A landscape with many peaks, sampled at points; each row gives a point and its height.
From any point a climber takes the steepest step (rise divided by distance) to one of its 2 nearest points. It stops when none of these is higher. Distance is the straight distance between rows; heights are no part of it.
K_836 h=538: [ 34.3  19.4  -8.9   4.5 -20.1  16.5 -23.2   8.8  19.5  -1.8   1.6  -4.7
 -21.8  -5.2 -14.3   0.6   2.1 -16.2 -27.6  17.4   1.6   7.1]
K_929 h=414: [-16.3  60.1 -36.2  -8.6   7.2  18.2  38.0 -29.7 -16.4   5.5 -15.3  -7.3
  16.3 -37.7  14.1   1.1  26.1  -5.8  10.3  42.5  21.8   0.7]
K_208 h=548: [ 49.0 -47.6  -9.7  28.4 -13.6  -5.6 -18.2  20.0   2.4   9.1 -12.4  21.3
 -17.9  25.1 -36.4  12.0  -9.7 -23.8 -20.4 -34.8  -3.8 -52.0]
K_507 h=506: [-18.4  51.7  -2.4  -2.8 -10.6   5.3  31.0 -11.6  16.1  13.9 -34.7 -38.5
  20.9 -15.0   2.7  -6.4  18.3   6.4 -12.3  33.3  21.3  -1.0]
K_202 h=618: [ -2.6  15.1   0.1 -31.4   2.0  24.1  -5.7  30.4  46.7  -1.8   5.4  12.1
  11.1  14.1  -1.7  28.5 -20.2  -0.8   6.8 -25.3 -20.4  -9.8]
K_473 h=622: [  1.0  17.2  11.5 -33.9  52.2 -41.3  -1.8  16.5   3.8 -13.6  -6.3 -16.0
   0.7   9.1  15.8  -0.2 -23.3  -1.8  33.7  10.3  -8.7   1.7]
K_516 h=147: [ -6.6   5.3  14.2   5.8 -20.6 -17.1 -23.6  52.8 -25.1 -19.7   6.0  22.5
  -4.1  -6.8  20.2 -16.7   0.0 -11.0  12.4  -5.8  44.8 -20.6]
K_779 h=609: [ 51.0  -7.3   3.8   9.2 -22.0  -7.9 -27.0  16.0  12.9   0.4   0.0   9.2
 -26.2   5.8 -21.2   3.2 -16.5 -28.9 -27.5   1.3   1.4 -31.2]
K_135 h=496: [ 13.9   0.3   7.9  -3.5 -22.1 -27.8  16.1  14.1  -2.5   9.7  33.4 -16.2
  28.6  -0.6   5.8  11.1   7.5   9.8  19.8  -7.5 -15.5 -19.2]
K_557 h=398: [-20.7  63.6   1.2 -34.4 -12.2  36.3  -3.8  -5.1  -6.2  -2.2  25.1   0.4
 -24.5 -15.0  18.4  -5.1  -1.7   1.8  10.3  42.5  27.7   4.7]
K_214 h=280: [ 34.4   0.3 -33.2 -49.8 -10.2 -17.5 -21.1   4.6 -18.0   9.5  18.9 -17.1
   7.5  -8.3   7.0  -3.3   4.9 -23.6  51.0   4.4 -18.5 -30.6]
K_203 h=575: [ 15.0  18.8 -16.9  -9.0  26.0  21.6 -23.3  47.5  42.7  -8.5 -23.9   6.3
  22.0   8.1 -15.3  23.2 -19.6  -5.6  -1.5 -24.8  -4.9 -19.2]
K_821 h=359: [-17.8  60.2 -41.3 -22.2  19.4  33.4  24.4 -55.0 -23.1  14.1   9.3  -6.1
  34.2 -32.6   3.6   3.1  12.4   0.4   9.3  37.1 -15.3  13.0]
K_162 h=386: [  6.6 -27.0  42.0  27.9  17.6 -30.0 -25.7  -3.2 -39.5 -26.3  34.6  22.5
 -27.0   7.6  -6.7 -13.4   4.3  17.5 -17.8  -8.3  17.3   2.6]
K_26 h=443: [  8.3   2.1  53.4 -24.4 -47.2  -5.0 -15.4  23.7   1.4 -20.7 -28.2  30.3
  -5.8   6.3   8.3  -6.2 -24.6  -9.9   2.3 -15.2 -14.6  -1.7]
K_272 h=592: [-11.5 -47.8   3.9  45.3  -3.2  17.6  -7.0 -27.5  -5.5  13.4  24.6  -2.5
  -1.8   0.9  -3.3   4.5 -16.1   5.1 -12.9 -25.2 -16.1  33.7]
K_204 h=270: [  3.9 -43.7 -36.8   1.3  -5.0   1.0   4.9  -0.8 -10.2  13.2 -13.3 -14.3
  41.4  -2.8   9.7 -29.9  17.4   3.0   1.5 -14.1 -28.7  34.4]
K_954 h=471: [  8.3  32.9  -1.1 -16.8 -37.8  19.4 -13.3  -0.9   8.9  -4.3  -5.6 -12.7
 -28.0 -16.0   8.6 -12.0  -1.8 -13.2  -5.8  33.3  19.0  12.6]
K_955 h=422: [-22.8   9.5  17.1   8.2  -4.6 -15.8  20.7  18.2   1.3  12.1  31.6   3.2
  18.6   9.8  24.5  -4.2   9.9   5.3 -19.1   9.2 -12.6  14.2]
K_370 h=526: [ 14.5 -29.6   8.1  -6.7 -15.3 -22.0  24.4 -12.6   1.9  23.1   7.8 -20.3
 -51.8  15.2 -17.7  17.3  -0.5   5.8  38.6   8.9  -7.1 -26.4]
K_124 h=292: [  2.0 -11.6 -53.2   2.7  15.4   5.5  13.8 -26.2  -5.9  20.1 -16.7 -11.2
  37.8 -18.6 -13.0 -14.6  31.0  11.1 -12.8   1.9 -22.2  41.4]
K_466 h=85: [ 16.0  -3.1  19.1 -10.1 -26.1  -8.1 -30.3  45.8 -33.0 -22.9  -7.0  41.7
  -6.6  14.3   4.8 -31.1  20.9   8.5  -2.8   3.0  28.5 -33.9]
K_50 h=513: [ 11.1  26.9  32.0 -17.2  12.2 -33.5 -23.8  16.0  11.4 -19.9   2.4 -31.7
 -23.3  -1.0   6.6  -2.7 -34.3 -14.7  20.2  28.1   5.9   9.1]
K_949 h=406: [ 20.9 -26.0 -20.3 -31.2 -18.8   0.3  16.2 -30.4  -0.2  26.1  -1.1 -16.0
 -12.2   5.3 -32.2   7.9   8.4   6.2  33.9   1.0 -39.4 -26.9]
K_505 h=483: [ 12.9 -28.2  15.2  35.2  -3.6 -28.3  -0.6  -2.1 -19.5  -1.9  26.8  -9.2
 -31.7   2.3  -0.2  -1.8  -3.6  -2.9 -11.4  10.9  14.6  -2.7]
K_666 h=450: [-28.2  12.2 -21.0  -4.9  76.1  -7.3  -8.1  23.3  13.5   3.3 -18.7  -5.7
  24.5  17.5   2.1  -2.1  -1.1   1.6 -14.6   6.4  29.0 -16.3]
K_15 h=196: [ 13.2  21.1  20.7 -12.2 -15.8  13.7 -28.1 -24.1  -4.2 -35.7 -12.4  -9.5
   7.8   2.4 -19.0   0.1   7.7  29.0   9.0  -2.6  50.1 -27.4]
K_569 h=290: [-24.8  23.4  17.5  -4.7 -22.4  25.6  21.3 -43.0  11.8 -19.8   7.1  12.1
  -9.5 -10.6  -6.5  16.4   7.6  27.6  -2.7  -4.3  -7.4  40.3]
K_194 h=485: [  6.4 -15.0  20.5 -27.4  -2.4  -2.3  -5.6  -1.1   4.6  -7.9 -36.8   3.7
   5.2  13.4   3.9 -11.8 -13.5   3.3 -10.1 -10.6 -39.6  19.4]
K_299 h=348: [-23.6  43.9 -16.6  -6.4  -3.8  31.9  -7.4  15.2   8.9  -4.1  48.7  16.0
  -1.6 -14.8  23.5  15.4   1.5  -0.4  -0.4  14.2  22.4   1.0]
K_62 h=321: [ -6.0  17.8 -46.3 -11.6  17.7  31.5  12.4 -53.9 -12.2  -1.2   2.6  -1.9
  52.3 -15.7   0.9 -12.2  27.8  16.8  -5.6  17.3 -18.7  19.4]
K_623 h=185: [ -0.9  -2.7 -20.6   6.2 -27.4 -16.0  -0.1  37.2  -4.5  -1.1  12.8   2.5
 -10.2 -15.8  25.6  -4.0  24.2 -27.5  18.5   2.3  33.4  -6.3]
K_823 h=272: [-10.2  25.5  33.6  19.3   8.9  -6.5  20.7 -35.1  13.1 -21.8 -16.2   6.2
 -18.1 -15.4 -17.3   5.6  -6.8   9.6 -32.5  -7.9 -11.4  60.9]
K_726 h=551: [ 23.6 -48.6 -11.7  42.8  -6.9  21.0 -11.9 -15.0  -8.3  15.3 -25.3  13.1
 -16.5   3.4 -16.4  -3.9 -11.4 -18.6 -40.2 -19.5 -15.4  31.5]
K_583 h=549: [ 49.7 -18.4  18.5  32.7 -45.8 -26.4 -25.4  -2.9  -2.6   5.5   7.1  -7.2
 -25.9  -3.5  -7.6  14.5 -22.9 -25.7  -3.7  -6.4  19.5 -27.6]
K_449 h=312: [-30.3  11.6  -5.3  27.8   6.3  18.8   5.6   5.1  24.5   3.2 -41.3 -18.7
  19.9 -10.2  20.1 -14.0  -7.8 -16.9 -15.6  -8.7  16.3  33.4]
K_629 h=598: [ 26.6  -2.2 -31.5  -6.9   3.5  -6.5  -2.7  22.9   4.6   0.9  61.4   5.4
  23.7   4.0  -1.8  17.9  18.6   0.5  -2.3  -9.4 -18.5 -14.7]
K_169 h=152: [  2.4  18.1  18.1  -6.5 -30.8  26.0   8.4 -28.8  -1.4  -3.7  10.4  -1.9
 -15.9  12.1 -17.7   8.2   5.7  31.5  -2.4  16.5  25.3 -34.2]
K_7 h=254: [  7.0   6.5  38.9  28.9  10.6  -3.8  -1.9 -33.0  12.4 -31.2 -24.8  18.0
  -5.0  -1.2 -22.7  19.7 -17.3   9.3 -43.4 -24.5  17.0  21.4]
K_940 h=382: [-11.7  18.3  -8.1   4.7  10.4 -16.5  35.9  23.7   8.3  34.4  10.1 -25.5
  33.2   0.0  16.8  -4.1  14.9  -3.6 -22.4  26.0 -30.2  26.3]
K_570 h=225: [ 21.6  -6.7 -28.5 -14.0  -2.9 -12.9 -24.7  37.2 -17.8   9.0  26.1 -11.7
  -4.8 -22.7  23.7  -9.1   9.8 -32.5  43.7   4.8   6.9  -9.3]
K_740 h=415: [ -7.6  31.8 -18.9   0.7   0.2  -5.1  48.4  -6.5   6.9  48.7 -38.1 -44.4
  35.2 -14.3  -1.9 -17.6  17.4   5.4  -4.7  35.5 -21.2   4.6]
K_54 h=228: [ -2.9   5.2  13.9  22.5  12.8   6.8 -26.8 -24.3   1.7 -39.7 -17.6   0.3
   1.9  -6.2 -13.7   3.4   6.9  28.2 -15.5 -10.1  39.3   0.1]
K_343 h=337: [-37.0  -1.5   4.9  23.0   1.7  13.8   8.5 -18.1  18.5  30.4 -27.8 -36.3
  13.5 -10.2   4.3  -4.8 -21.4  -0.8 -16.9  15.1 -12.5  37.5]
K_743 h=18: [  6.7 -12.1  32.2  -7.4  -1.6  -1.2 -49.8  16.0 -48.0 -42.7 -23.0  34.7
  -6.6   7.2   4.9 -39.0  22.4  26.1 -12.5   7.0  11.8  -7.4]
K_130 h=191: [-38.0   9.2  29.7 -14.4  -4.1 -17.7  55.2 -13.9  -6.7  -6.7 -21.2  14.2
 -11.5   9.9  10.1   3.0  18.5  31.5  21.0   0.1  20.1  -7.8]
K_713 h=692: [ 16.1 -49.4 -10.8   9.4 -25.4 -32.5  16.5   7.1  -3.2  26.1 -19.4 -17.0
 -43.4   4.4  -8.8  -1.5   4.4 -19.3  36.2 -14.8   5.0 -34.5]
K_644 h=412: [ -0.1 -34.0  34.8  50.8   4.6 -21.9  27.8  -1.5  -4.5   9.4   5.5  26.3
 -40.9   1.3  -1.9  15.5 -21.5 -26.2 -21.5 -15.1  -0.7  12.8]
K_292 h=522: [ 20.0 -49.2  15.7  21.4  -1.1   3.0 -18.1  -8.8  -5.5   7.3 -62.3   4.8
  -1.6  13.9  -5.6 -12.1 -32.7 -16.0 -20.5 -25.4 -23.5  10.1]
K_420 h=515: [-16.8  19.1 -23.0  10.7  62.3   7.0 -19.2  32.2  34.9 -12.9  -3.8  -8.9
  25.2  10.2  -9.6  10.7 -16.8  -0.9 -25.4 -10.0   9.7  10.3]
K_186 h=634: [ -5.0 -31.6  18.0  24.8   4.8  22.1  -0.3 -16.9   0.1  -4.5  46.6  20.2
  -2.0  22.1 -11.9  24.5 -14.0  25.7 -11.2 -31.4 -21.0  12.1]
K_462 h=289: [-25.5  16.9 -24.9 -11.8   5.2  27.8 -13.7  12.5   7.7  -3.6 -21.6  -6.5
  29.3 -21.9  27.0 -15.4   5.6 -19.3   5.0   5.6  -0.2  19.1]
K_788 h=711: [  9.6  -0.4  -6.7   3.4 -20.4  29.2  -2.6   7.1  10.9 -19.9  58.1  31.8
  11.3   8.5 -10.5  22.8   7.8  26.2  -5.2 -25.5 -16.3 -11.1]
K_537 h=301: [-35.3 -22.2  16.3  -0.2  27.9  -1.2 -15.7 -18.8 -33.5 -30.2  31.0  25.7
 -18.0   4.2  15.1 -24.2  10.3  21.4  10.1   2.8  22.6  12.8]
K_561 h=347: [ 26.4 -12.1 -38.6 -50.9 -20.5 -19.8  14.5 -29.1 -12.8  36.1  11.0 -15.6
  26.9   3.8 -20.5  14.1  14.7  -8.9  49.1  -0.3 -44.8 -48.3]
K_377 h=316: [-31.8  34.1 -15.4   3.7  17.9  29.3  16.2 -23.6  13.9 -17.4  31.8   2.0
   7.8 -20.8   4.1  22.7  16.4  13.7   1.3  -0.5  22.1  21.8]
K_196 h=571: [ 30.7 -63.2  -5.5  21.4  -8.3  -3.8 -21.5  18.4  -3.3  10.8 -35.0  -0.2
 -30.2  16.2 -15.7   0.2  -3.2 -18.3  17.2 -25.4  10.7 -49.0]
K_660 h=257: [-52.9 -22.7  16.9  12.3  44.5 -13.5   9.1 -10.9 -10.8  -9.2  14.8  13.8
 -32.9   1.1  13.2  -9.5 -11.2   5.2   5.0  -9.4   4.7  29.8]
K_646 h=226: [-57.9  -4.7  24.1 -13.4  23.4   2.5  48.8 -21.2 -11.0  17.7   1.4   4.5
 -28.5   8.9  11.3 -10.4  -5.3  10.6  21.2  19.4 -12.1   6.0]
K_948 h=248: [ 20.7 -51.1 -22.2   2.3  -1.8  -6.9  -9.8  29.9  -6.2  10.4 -14.4   7.3
  41.2  11.7   9.4 -13.6   8.9  -5.8  -2.7 -30.6 -28.7   2.5]
K_46 h=578: [  9.4  -1.5  14.0 -17.6 -28.7  -2.9   5.7  13.6  43.3  18.3   5.1   3.6
  -8.7  27.0 -25.9  34.2 -27.9  -3.4  -7.3 -23.4 -33.9 -17.4]
K_519 h=505: [-30.1  23.5  -2.3 -25.0  72.6 -24.3  12.7  19.7  -7.0  -0.2   5.2  -0.5
  16.5  16.3  30.8  -4.5  -7.2  -2.2  23.7  19.0  14.2 -21.8]

For each start below, name the point where the climber stops.
K_204 | K_507
K_7 | K_779
K_948 | K_788
K_570 | K_713
K_26 | K_788
K_646 | K_505
K_940 | K_788

Call two points neighbours if one is among the 2 nearest of the other. Go from one point of each pair to the other, from neighbour to neighbour, staying as high as possible. Name the lowest point that can't be avoided.
K_473, K_713 | K_954
K_788, K_507 | K_940
K_779, K_713 | K_208
